Points, in no order, along strands that fork and pass close to each other.
In the rows, zero is written as 128.
Two points are linked if the straight distance between their rows is under 114.
j401: [ 96 122 108  98 140 105 139  83 151 150 113 222 120 127 100 135 144 119
 171 167 173 137 176 201 161 149 145 152  99 169 137]
j995: [146 148  54 144 167 133 112 127 133 136  90  97 111 140 123 139 117 154
 104 112  82 136 138 115 126 156 153 101 153 125 124]
j712: [ 81 146 155  49 111 153 129  80 134  96 108 140 131 125 147 118 172 108
  90 103 150  74 159 113  95 108 163 148 145 116 113]
j484: [ 52 131 116  52 139 153 108 124 136 141 121 121 177  99 103 115 161 122
 124 135 160 110 172 140 145 103 128 136 128 105  79]
j425: [150 145 153 117 144 125 132 128 137 161 101 163 155 124 138 106 143 156
 126 113 144 113 119 120 127 156 130 180 119 185 192]
j796: [191 133 158 171  94 108  98 173 144  80 159  97 145 130 107 181  35 112
 165 169  93 130  81 112 144 163 113 110 125 126 132]
j250: [163 102 164 140 128 123 136 143 125 111 135  97 166 136 136 117  99 135
  77 137 115 149  85 107  99 134  90 133 122 168 100]
j170: [125  93 145 205 114 116 136  89 117 111 151 173 130  87 105 161 153 107
 177 111 101 141 116 154 133 127 145 108 106  63 147]
j467: [111 124 123 126 123 114 179  68  87 169  99 158 146 115 163 131 138 146
 124 192 135 154 127 166 127  85 102 151 186 164 114]
j502: [128  99 149 194  95 119 127 128 118 128 142 137 145  79  78 168 123 111
 176 104  98 155  98 117 142 117 136 103 121  62 129]
j172: [ 65 140 130  42 149 148 101 109 130 141  75 125 180  98 109 139 157 152
 103 134 159 130 150 129 149  96 143 155 153 136 110]
j449: [155 139 142 177 190  81 122 183 130 109 101 174 113  88 128 144 115 140
 149 113 116 107 146 115 145 153 158 145 102 129 203]
j298: [152 125 104 143  87 129  98 127 132 103 140 121 117 151 135 101 111 113
 156  97 120 127 121 123 109 154 124 109 110 117 132]
j881: [116 132 176 131 123 117 135  71 154  79 114 175 141  86 135 131 175 124
 122  89 120 110 117 113  95 133 134 146 139 106 180]
j350: [ 92 118 127 107  85 174 115 157 121 132 195  71  71 180 155 109 124 100
 127  90 144  92 160 137 100  82 138  81  85  47  74]
j620: [148 127 158 201 165  79 126 158 119 100 120 172 132  68 112 173 108 137
 170 120 104 115 122 113 142 156 153 136 106 105 214]
j822: [124 167 127 110 152 144 108  86 115 160  44 123 126 118 136 156 145 182
  99 135 129 146 115 137 132  94 179 183 161 169 164]
j236: [ 65  81 173  84  92 139 173 105 118 125 155 145 132 115 167 128 150  60
 175 126 147  69 159 150 118  85 152 142 154  83  88]
j302: [168 118 148 183 109 119 156 131 135 133 154 150 144 129 123 131  94 131
 171 133 118 134  89 124 140 150  89 121 121 155 152]
j908: [120  91 124 158 134 141 147  94 122 103 122 120 115  99 133 119 140 111
 141 129  95 118 132 128 113  83 136  95 153  80  95]
j693: [ 78  98 172 100 118 133 143 108 150 118 151 117 144  89 108 117 167  95
 132  87 127  82 145 116  87 105 156 131 136  80 117]
j698: [110 115 193 157 147 134 189  67 124 111 130 153 155  92 151 140 158 166
 120 125 109 136  85 120 115 116  83 166 171 126 150]
j835: [ 90 140 171  87 122 134 120  68 158  75 102 161 145  88 116 127 192 103
 104  84 132  93 132 120 100 121 146 152 147 100 151]
j459: [ 81 138 111  76  97 112 113  63  88 182  79 139 118 145 128 151 107 153
 134 167 171 155 175 159 118 107 169 145 177 207 112]
j84: [113 118 107 160 153 114 123  88 144 112 139 183 125  82  98 130 157 118
 172 123 129 140 156 178 151 144 140 137  99 105 128]
j543: [119 143 143 117 194 124 136 113 138 161  83 152 149  88 104 132 153 154
 129 147 135 140 128 137 197 121 144 186 139 124 159]
j925: [ 94 161  99  76 126 123  94  73 102 184  70 145 108 155 112 169 110 160
 131 141 148 137 183 153 130 130 203 144 156 200 138]
j733: [151 104 127 138 159 130 131 148 124  91 100  78 144 124 114 127  95 135
  75 135  82 145  82  95 139 103 119 102 169 133  87]
j220: [126 120  92 165 138 122 151 101 128 154 135 157 130 103 118 119 138 128
 176 144 134 162 133 153 168 117 107 142 130 105 121]
j988: [130 144 147 162 191  91 155 107 132 136 115 224 113 106 122 149 167 147
 158 152 136 120 157 171 135 126 143 159 103 128 210]
j119: [ 42 105 160  97 118 131 151  98 135 125 158 176 165  86 100 149 178 106
 174 128 151 117 163 151 133 125 126 135 139  87  99]
j927: [136 146 116 110 115 176  99 158 131  92 159  78 109 167 125 128 120 134
  92  93 101  98 133 100  86 139 123  39  85  81 109]
j377: [112 100 142 172  83 148  92 140 140 114 150 126 135 107  77 148 133  97
 171  78 105 130 122 105 121 134 168  99  93  47  99]
j339: [121 152  98  62  56 142 125  96  87 127 147 108  78 189 178 119 143 116
  72 119 157 109 164 129 102 141 140  94 104 140  93]
j770: [ 61 157 126  37 139 148  95  96 149 105  61 164 166 108 100 157 172 144
  95 128 146 127 171 151 140 130 170 168 144 143 117]
j67: [114 144  29 143  95 153 100 143 162 160 167 121  85 160 117 112 124 117
 171 125 160 188 155 161 142 118 109 136 114 100  95]
j765: [157 150  72 151 191 109 110 171 137 141  98 106  89 129 116 123  86 139
 122 130  89 143 102 123 213 146 143 131 155 107 133]
j789: [132 124 126 115 139 145 125 135 115 115 114  56 130 160 144 113 125 125
  37 121  98 121 122 109  73  96 129  83 139 148  66]
j347: [ 98 107 156 105  53 154 124 156 115 137 202  90 115 153 144 102 129  94
 137  95 154 103 136 130  90 105 113  96  75  65  87]
j884: [163 153  67 169 184 113 100 205 141 124 113 114  83 126 123 152  88 143
 147 117  86 132 134 115 180 155 153 102 138 110 158]
j483: [135 143 117 106 142 144 116 107 111 160  73 110 153 122 138 116 142 160
  83 130 138 130 112 113 128 118 145 177 150 171 138]
j575: [120 133  85  98  83 126 113 151  95 175 173  69 109 167 174  98 139 128
  66 160 164 165 137 133  95 106  81 101 126 149  83]
j641: [171 117 182 149 109 120 131 163 144  89 200 110 204 144 120 169  61 115
 132 171 122 162  81 107 111 169  74 106 102 173  94]
j206: [164 114  99 191 127 122  91 158 133  78 120 137 116 120 109 155  97 111
 172  96  82 125 127 109 121 159 151  84 117  87 153]
j29: [100 123 163  72  70 139 183  93 104 100 162 142 139 142 181  96 163  73
 126 117 166  87 140 114  98 125 122 133 136 124  93]
j485: [156 165 134 136 171 125 119 112 103 193  57 139  97 128 136 148 123 170
 108 159 114 138 121 140 156  92 192 180 152 179 176]
j593: [122 137  97 115 112 128 125 112 151 155 144 154 130 118 113  98 143 117
 168 122 166 133 153 146 140 171 118 154  91 136 122]
j314: [205 133 152 180 167  96 149 182 128 152 123 169  95 147 129 123 100 138
 145 173 106 126  95 126 169 113 121 129 145 170 195]
j265: [ 99 137 139  94 112 116 160  49 128 129  94 196 133 114 149 128 151 129
 138 146 156 129 157 156 124 128 129 164 138 155 162]
j366: [181 111 134 192 146 102 183 147 141 163 165 152 110 162 128 120  98 136
 139 169 125 168  82 160 141 110  70 131 144 183 137]
j400: [182 128 115 149 116  96 156  97 124 180 117 131 110 156 145 108 112 138
 107 153 130 151 128 143 109 113 120 137 147 204 131]
j533: [ 91 106 100 104  69 153 137 115 109 142 167 114 116 148 155  93 141  85
 171 126 160 120 158 141 105 109 122 109 121  99  62]
j276: [ 96 134 134 101 163 139 120  73 133 106  57 146 146  85 131 143 181 150
 101 124 126 127 137 131 123  90 149 165 165 113 148]
j812: [102 137 102  86 140 119 126  78 135 157  82 187 120 122 124 130 148 131
 128 160 149 118 180 159 133 144 154 167 118 176 148]
j898: [173 124 200 131 135 120 120 161 130  67 132  87 185 120 102 161  66 132
 109 156 111 126  70  87 146 172 109 132 129 151 136]
j378: [181 116 115 167 111 110 153 150 148 157 180 121 117 174 149 119  99 118
 118 159 141 176  90 141 109 127  62 137 108 207 119]
j238: [150 132 123 161 191  79 139 166 112 119 105 129  88 107 111 125  80 142
 134 150  76 127  74 124 206 126 147 147 148 105 165]
j40: [140 129 148 103 127 137 125 144 102 133 130  73 179 129 144  94 136 148
  53 126 146 131  89  97 109 118  93 125 129 148  91]
j98: [165 136 137 128 116 141  89 159 128  88 130  86 162 121 110 123 103 147
 102 107 113 109 107  90 107 163 124  95  91 117 148]
j861: [ 92 158 105  87 186 141  99  97 128 158  37 140 124 104 110 174 150 163
 104 153 124 145 147 154 168 115 185 177 147 149 142]
j749: [139 129 184 137 182 112 107 172 132  97  86 115 144  83  99 156 108 140
 131 108 114 121  80  78 178 157 141 160 134  99 197]
j653: [170 140 144 126 142 120 130 156 134 169 117 132 146 148 135  87 111 154
 108 130 129 115 118 105 133 153 120 168 114 200 181]
j118: [183  99 161 199 100 130 121 145 133  83 143 109 151 119 110 168  72 109
 160 152  75 145  83 130 129 120 107  88 135 109 118]
j915: [121  88 141 185  96 129 177 116 116 149 182 130 146 132 153 128 134 120
 177 130 137 154  98 155 117 108  76 117 150 113  77]
j355: [181 163  82 127 116 144  87 213 145 122 174  75 101 175 128 117  80 163
 104 140 133 160 132 113 146 156  84 102  84 137 161]
j227: [ 93 109 147 129 117 137 196  78 104 135 119 149 148  95 165 125 162 134
 141 159 142 135 135 156 112  93  90 131 183 116 106]
j337: [203 124 146 178 150 106 165 178 149 182 147 151  90 171 132 123  94 123
 139 169 122 137  95 135 159 117  98 129 138 206 169]
j629: [107 131 169 127 169 114 154  97 144 132 118 159 172  76 110 145 161 159
 144 122 141 128 110 134 149 147 116 191 135 110 179]
j90: [ 64 112 142  72  91 120 177  57  99 114 109 192 131 132 174 136 160  92
 141 153 162 110 157 144 119 104 130 147 168 148 119]
j715: [137 165  70  99  69 142 108 112 110 139 150 100  85 191 161  97 129 134
  90 126 150 141 152 127  99 160 106 102  86 155 110]
j481: [115  96 115 140 160 153 124 107 130 100  97 101 114  90 101 127 140 128
 115 104  84 104 128 115 126  84 146  97 163  79  94]
j623: [163 132 129 174 155 117 165 118 132 160 127 160 125 111 125 107 122 142
 155 148 124 135 115 147 156 122 107 144 119 145 155]
j193: [ 57 123 129  70 163 149 123  68 151  84  66 154 117  89 125 165 179 128
  97 128 125 106 154 144 123  70 158 140 165  91 124]
j272: [124 153 106  82 131 159 103 128  95 157  92  65 156 131 133 113 142 163
  51 116 140 129 122 103 112 116 133 134 131 148 108]
j275: [138 153 138 145 185  84 148  96 112 149  91 213 103 131 129 153 181 162
 134 174 137 127 161 173 146  98 178 175 116 145 212]
j59: [158 137  69 179 154 127  98 183 149  94  99  94 101 139 123 152  75 137
 140 107  73 116 121 101 140 169 134  81 138 100 157]
j627: [119 107 176  98 136 158 122 142 122 100 122  80 150 118 114  98 138 124
  79  78 118  75 109  82  82 114 127  98 118  94 110]
j994: [ 99 136 124  76 132 152 114 127  86 162  79  66 161 120 155 120 152 150
  76 140 144 121 119 118 103  77 119 137 173 132  80]
j305: [131 133 120 149 134 116  88 152 150 110 136 139 151  87  89 135 139 120
 162  86 124 124 142 117 140 190 152 129  94 100 154]
j640: [143 136  94 119  96 104 131 107 110 203 127  90 115 153 156 109 122 148
  96 168 159 168 136 134 102 111 111 145 154 206 102]
j489: [138 110 187 168 118 117 145  95 136  82 118 149 148  78 117 141 148 133
 142 106 106 119  97  98 102 137 122 129 138 103 184]
j859: [134 130 186 122 107 134 146 122 136 118 157 125 201 109 119 115 139 145
 124  99 138 121  92  93  99 155  89 143 125 141 137]
j76: [124 112 147 115 112 149 114 171 119 110 169  45 137 131 122 101 111 129
  85 125 117 122 118 102  97  99  94  74  99 102  73]
j362: [136 142  97 132  90 132  99 190 124 130 190  62 107 170 157 100 111 136
  70 147 148 195 130 135 103 110  61  92  97 141 102]
j856: [145 130 167 169 156 108 149 161 131 139 143 142 153  91  84 141 114 130
 164 124 124 144  92  99 184 168 111 163 130 121 174]
j772: [131 101 120 202  80 129 117 100 140 116 146 177 114 131 122 139 133  93
 201  83 134 141 125 152 121 147 144 117  93  82 128]
j684: [101 135 136  88  79 132 143  94 107 102 162 157 139 143 150  93 159  88
 146  97 182 105 139 122 108 159 117 132 112 119 100]
j965: [131 143 117 116 200 143  85 140 135  86  52 112 134  95 113 141 153 148
  94  94 105 106 117  94 133 135 155 130 161 101 153]
j107: [173 111 134 165 109 113 138 161 156 117 202 108 162 165 138 131  82 116
 128 158 130 185  92 130 107 141  60 116  89 183  96]
j488: [171 103 201 146 114 124 128 147 133  71 171  96 195 130 113 154  92 125
 113 147 104 141  81 102 106 147  95 104 109 164  97]
j266: [105 130 132 122  69 141 110 155 133 144 187  94 168 117  97 103 137 123
 154  86 163 131 125 106 121 141 101 111  93  75 100]
j273: [109 138 131  54  60 145 156 104  88 100 157 117 100 168 191 104 154  85
  89 113 171  79 161 130  98 126 141 107 118 132  85]
j129: [168 159  82 170 180 100 121 219 150 175 140 153  65 137 119 127 110 131
 154 143 123 122 160 122 167 132 152 130 122 158 178]
j130: [140  92 145 151 101 131 133 163 134 111 183  76 149 140 129 114 109 107
 121 124 107 140  99 113  94  96  95  89 132 115  70]
j493: [163 101 112 196 102 121 159  83 120 118 132 156 103 148 158 118 114 115
 167 141 108 152 105 165 104 113  93 115 123 130 118]
j500: [119 135 133 170 160  90 132 106 150 116 127 214 113  88 120 146 173 126
 171 117 129 114 158 168 128 161 146 151  97 116 172]
j8: [125 128 129 133 112 135 118 138 131 134 152 114 176  91  84 118 139 129
 147  91 135 132 122 102 142 155 122 129 102  94 117]
j103: [158  92 136 181 116 132 143 116 133  85 134 124 128 110 126 132 111 112
 145 122  86 131  97 124 109 104 126  87 142  95 108]
j415: [118 113  69 121  94 148 127 113 131 121 153 100  85 158 158  98 140 100
 143 120 119 129 156 130 107 122 126  99 130  96  70]
j149: [ 86  90 169  70 116 145 154 118 109 131 141  84 124 130 185 108 148  76
 103 133 131  48 163 143  77  75 137 123 166 106  78]
j30: [143 126 183 116 136 139 126 133 131  92  98 106 197 110 132 126 134 159
  88 108 128 117  81  88 113 149 102 174 143 146 161]
j654: [161 143 130 141 143 123  98 155 135 101 101 133 154 103 127 125 124 140
 124  96 119 108 128  97 116 175 135 129 110 140 168]
j878: [ 84 133  88  88 120 145 107 123 144 138 146 136 153 116  93 102 155 122
 156 120 170 139 167 148 147 138 134 131  93 116  84]
j764: [ 65 134 140  82 158 117 104  88 158  90  73 192 147  94  91 164 181 146
 124 147 145 133 171 184 156 135 150 166 128 133 139]
j867: [117 121 147 129 173 151 119 119 139  80  86  95 135  81  92 130 146 131
 100  94  90 108 109  99 128  90 154 132 156  72 126]
j820: [ 85 124 111  68  91 158 129 150 106 151 184  64  67 169 185 102 136 105
 105 124 154  95 169 148 108  89 120  74 113  76  76]
j447: [183 111 135 167  88 122 127 145 147 116 160 135 146 144 125 108  98 120
 164 117 119 135 101 124 106 170  89 121  95 151 144]
j461: [103 120 145 108  68 152 108 170 120 164 211  74 142 133 119 110 137 119
 136  87 159 135 140 124 110 107 104 105  83  55  82]
j558: [ 36  99 152  63 140 143 137 110 151 127 128 145 166  79 100 129 165 116
 153 137 146  96 178 137 138  89 143 139 147  87  86]
j22: [146 131 162 115 147 117 136 160 121 123 125  87 170 116  96 103  97 146
 109 121 123 137  62  73 176 142  96 145 134 123 109]
j66: [145 154  40 140 124 138 108 143 141 149 117  83  89 174 139 121 115 159
 104 123 106 159 138 119 118 155 131  92 124 135 126]
j69: [179 158  69 149 159 108 103 182 152 203 124 163  54 154 122 129 140 130
 137 142 134 122 173 140 139 137 170 124 110 176 173]
j540: [162 135 175 116 167 129 120 168 126 111  67 100 163 122 135 132  99 154
  83 131 120 127  67  85 160 145 125 171 143 161 164]
j602: [178 123 180 146 184  98 149 159 113 141  91 128 117 146 149 131  73 146
  93 170  87 156  45 110 183 113 122 156 152 174 148]
j143: [ 61 122  93  69 134 153 124  98 144  86 107 168 103 123 102 146 169 100
 130 131 124  99 192 174 142 140 178 112 128 100  75]
j577: [105 141  68 139 103 179  93 158 154 120 172  80  82 187 131 125 117 124
 127  96 119 154 145 120 110 131 126  64  97  52  92]
j608: [176 131 167 152 192  89 129 167 118 103  83 132 100 124 140 146  61 138
 106 173  76 125  53 115 194 123 136 148 159 146 171]
j110: [129  74 146 151  82 141 143 130 121 114 181 100 125 153 151 112 111  84
 147 117 116 125 110 118  78  93 107  89 112 106  56]
j292: [ 90  95 161  95  93 143 171 109 114 120 166  99 106 147 172 104 140  62
 140 115 132  59 146 147  82  77 150 110 140  90  73]
j692: [129 155  53 107  78 132 116  97 127 160 145 106  62 179 152 123 132 125
 118 139 155 152 168 142 103 154 119 113 123 152 106]
j164: [ 35 115 124  24 104 135 118 106  96 130  90 134 146 140 146 145 146 102
 107 153 147 104 197 143 122  98 171 112 165 140  92]
j600: [105 161  15 112 105 147  95 122 152 162 148 124  57 185 129 124 136 118
 155 128 154 164 191 164 134 157 136 120 108 124 114]
j624: [157 149 122 182 200  94 124 217 132 140 101 186  70 107 132 147 129 135
 155 136 119 107 175 131 158 122 177 132 116 138 195]
j287: [118 151  83 102 127 148  95 118 137  93 114 124  99 156 133 125 158 111
 107  71 109  93 158 118 103 180 167  91 113 100 121]
j840: [114 116  88 159 103 132  92 119 155 120 152 165 104 144 114 128 134  86
 181  89 154 143 152 155 136 161 150 120  83  75  92]
j727: [139 147 181 177 190  89 164 163 122 164 150 181 138  95 100 153 126 149
 180 128 123 132 102 113 192 147 125 168 120 110 203]
j900: [155 167  78 118 150 112 101 148 144 211 107 141  76 153 107 128 128 153
 130 138 141 136 182 143 154 140 184 137 127 188 161]
j128: [145 123 124 118 157 148 114 129 123  92  82  75 136 144 132 128 125 139
  55 114  99 110  98  91  89 121 126 101 157 142 104]
j232: [151 158 128 147 191 110 133 128 117 179  74 180  99 125 132 142 145 150
 128 162 112 132 148 151 149 104 171 175 136 159 193]
j169: [154 134 138 128  93 150  79 178 123  80 172  78 148 134 115 122  91 141
 101 123 127 124 122 102 114 160  89  74  66 121 132]
j974: [169 125 158 149 166  99 163 138 109 158 103 111 144 144 152 126  96 150
  78 157 109 168  61 119 155 106  97 160 158 195 112]
j643: [176 149 146 145 151 102 110 230 138 131 141 122 144 121  95 132  71 136
 167 118 131 120 125  90 176 176 130 155  99 144 182]
j560: [124 124 164 125 144 129 151  67 129 112  81 143 156 100 154 131 164 160
  97 130 128 137 102 123 105  84 117 165 173 130 156]
j34: [199 146 159 128 140 120 117 189 137 149 144 109 151 173 128 115  83 150
  94 156 130 136  99 111 140 147 105 143 108 209 157]
j739: [149 119 200 150 151 118 173 155 122 142 167 121 177 134 108 147  94 157
 135 142 124 141  57 103 158 167  69 153 147 175 124]
j140: [ 91  93 118 153  96 136 151 100 123 149 169 145 139 120 137 122 144  97
 188 131 146 135 136 149 119  92  99 116 142  81  70]
j827: [183 143 130 153 144 113 136 127 120 205  85 138  86 158 138 121 105 157
  99 156 124 150 110 133 134 103 147 156 158 206 154]
j336: [100 133 144  66 108 150 128  98  98 146  94  86 157 131 177 105 157 128
  67 142 151  93 132 115  79  83 122 134 162 153  85]
j125: [136 118  93 123  89 124 146  68 110 126  97 135 104 152 159 100 134 113
 113 138 134 119 142 142  92 124 126 127 143 163 104]
j311: [148 151 105 134  75 154  87 184 135 110 195  84 112 167 123 115  97 150
 110 122 142 177 113 115 118 136  71  92  66 122 129]
j204: [ 53 102 120  62 156 133 129  73 147  79  71 171  92 122 103 175 167 111
 105 145 110 108 190 173 139  94 191 111 163 111  99]
j282: [160 138 152 140 140 112 144 179 131 147 165  92 163 142 106 115  72 143
 115 149 120 162  53  97 180 157  80 153 134 160 109]
j788: [ 45  95 188  98 102 135 183  76 129 113 160 169 138  98 129 132 170  77
 185 123 142  87 158 146 111  98 140 143 151  78 107]
j86: [102 150 106  81 124 147 111  88 129 110  88 136 127 128 141 122 162 122
  84  95 132  98 155 122 100 151 172 132 132 131 120]
j694: [125 145 163 106 112 130 135 107 132 137 139 160 179 111 128 108 145 140
 130  86 159 110 113 104 103 180 105 163 109 150 168]
j370: [166 134 110 199 110 115 124 181 152 150 177 147 114 140  98 129 100 130
 208 117 147 163 115 133 158 144 109 136  98 123 170]
j621: [ 83 134 152 121 173 108 143  86 150 112 115 194 162  79  97 149 182 149
 152 139 161 136 145 166 155 129 128 172 130 112 167]
j831: [141 126 103 176 150 125 103 110 135  72 105 148 110 105 127 139 145 123
 141 101  77 110 135 127 117 147 156 104 128  86 148]
j323: [ 87 129 120  85 114 114 147  66 143 104 121 227 126 128 119 142 168  96
 174 136 161 126 178 191 156 166 152 158 103 153 119]
j438: [104 121 122  87  99 141 141  66 101 138  94 121 134 138 170 109 149 122
  90 142 136 100 144 133  94  98 145 122 170 161  91]
j284: [ 38 104 112  20 105 142 132 137 106 145 139 102 128 154 140 119 142  82
 126 146 149  78 212 149 130  84 152 110 143 103  79]
j329: [147 108 109 161 113 120 156  61 114 104 107 156  90 123 161 108 125 119
 124 143 111 124 129 148  95 113 124 115 137 141 128]
j554: [152  97  97 148  69 160 133 121 141  94 154 104  86 177 162 108 112  93
 129 114 116 137 126 130  80 114 116  82 118 121  63]
j535: [ 99 133  99  97 117 120 151  70 100 184  87 145 136 127 138 126 133 142
 126 180 157 146 155 156 131 100 135 147 177 181 119]
j205: [ 46 107 141  28  88 126 159  90  83 114 101 165 142 153 166 141 142  81
 130 153 157 102 183 139 132  87 156 128 176 155 106]
j534: [182 137 165 196 188  91 156 200 119 158 147 193  85 127 128 127 116 137
 184 170 117 109 107 120 180 116 135 132 125 141 210]
j987: [170 133 165 143 164 126 103 166 129 101  79 132 146 119 146 135 102 152
 109 127 113  97  96  97 121 150 142 150 127 154 198]
j327: [127  95 162 158 131 126 187  85 115 122 141 144 150  99 159 125 154 134
 122 141 121 133 104 135  97 109  78 131 171 139 109]
j473: [137 138  87 133 120 154  95 145 134  96 136 106 102 160 136 120 122 123
 129  85 107 108 147 105  96 175 134  68 101 101 140]
j321: [ 60 125  85  30 103 157 133 141 102 151 152  80  99 169 167 120 138  94
 115 144 152  91 202 141 123  91 160  78 124  91  68]
j54: [152  86 110 195 109 116 169 108 130 131 167 139 121 143 158 112 105 113
 157 136 121 170  96 164 107  97  71 106 140 131  81]
j313: [152 116 192 193 137  94 147 128 122  95 135 158 153  81 107 176 112 135
 173 125  89 116  93 117 128 153 122 134 125 108 216]
j526: [193 137 154 132 140 111 139 156 129 171 126 102 157 170 144 120  97 153
  69 157 134 159  71 105 131 137  97 151 125 231 124]
j32: [184 122 179 157 142 106 118 176 126  88 131 116 154 111 107 159  58 132
 147 153 105 118  76 102 160 172 113 130 133 130 147]
j365: [ 94 121 180  95 114 155 127 132 143 103 142 104 156  88  78 116 163 102
 113  70 126  80 127  95  89 125 158 122 112  73 123]
j144: [113 139 114  91  88 168  92 152 122 105 185  80  99 156 149 102 128 125
  84  86 138 115 141 114  96 128 110  54  61  87 106]
j192: [110 108 145  90 120 151 132 158 121 125 157  57 137 120 114  98 130 133
  81  96 112  84 134 105  97  92 132  91 118  81  88]
j512: [ 86 123  71 116 121 146 110  94 140 102 132 177  85 138 125 134 148  85
 167 123 139 132 183 163 138 147 155 110 107  96  81]
j439: [126 152  70 135 210 132 101 127 142 124  48  99 115 119 129 158 148 159
  88  98  86 123 131 103 138 153 175 102 157 110 141]
j817: [135 152  37 147 100 163  87 171 150 125 166  71  86 191 130 124 106 143
 119 120 109 167 137 122 113 149 111  81 102  88 133]
j559: [183 153 121 145 125 120  81 220 135 111 149  89 127 150 110 132  59 149
 144 144 126 128 112 103 157 159 106 118  96 144 168]
j285: [155 127 130 203 131 108 134 140 136 159 159 174 123 110  95 138 117 120
 217 111 132 148 120 152 162 148 122 139  98 110 169]
j836: [154 133  78 169 109 136  84 183 156 155 172 118 112 143  98 113  95 124
 181 106 149 179 128 123 154 153 108 139  86 113 146]
j41: [130 176  74  96 121 109  96  82 121 194  95 137  76 173 115 149 113 158
 128 148 152 137 191 151 124 144 196 133 144 191 135]
j714: [123 123 173 137 153 122 144 147 124 129 124 110 171  78  83 130 118 148
 131 106 123 130  67  88 177 162 116 158 145 106 152]
j436: [109 154 113 122 207 115 104 123 125 127  45 143 119  83 114 169 155 164
  93 145 111 142 127 158 185 116 173 184 141 119 170]
j680: [149 139  56 172 112 139 106 173 154 152 180  96 101 160 102 101 100 123
 160 122 149 206 117 138 146 122 103 145 118 103 126]
j711: [175 106 135 186 153 111 147 123 129  90 115 110 131 118 132 127  98 130
 102 155  69 151  73 126 135 103 108 103 158 136 108]
j363: [119 143 114 101  84 127 139 100 125 141 168 144 130 143 140  88 141 106
 160 117 188 134 146 134 111 160  87 141  95 133 120]
j491: [120 148  75  92  91 122 104 109  85 182 134  68 130 154 164 113 132 143
  82 162 149 145 150 133  94 116 120 120 160 175  79]
j27: [137 132 155 200 157 105 165 121 129 156 170 181 131 100  87 165 150 141
 198 123 128 145 118 153 163 150 126 153 108  97 188]

Follow the links from the first point to the second, and from the first to the third. Name the last point that the two ways share.
j621, j362, j927 | j485
j272, j987, j835 | j485
j337, j965, j543 | j488
j733, j621, j915 | j272

A fork is a point with three links. Follow the links from the first point to the second and name the forks in between, in order.
j238, j98 | j654
j765, j559 | j654 > j311
j337, j439 | j488 > j103
j493, j436 | j272 > j822
j298, j489 | j473
j643, j164 | j311 > j654
j827, j273 | j485 > j822 > j484
j30, j84 | j654 > j311 > j485

A fork is a point with three links, a tip a point with one. Leave the first point through the second and follow the links. Name the first fork or tip that comes.
j459, j925 | j473
j172, j770 | j822
j608, j602 | j654
j692, j715 | j484
j298, j447 | j485
j602, j608 | j831
j363, j684 | j714
j467, j227 | j377
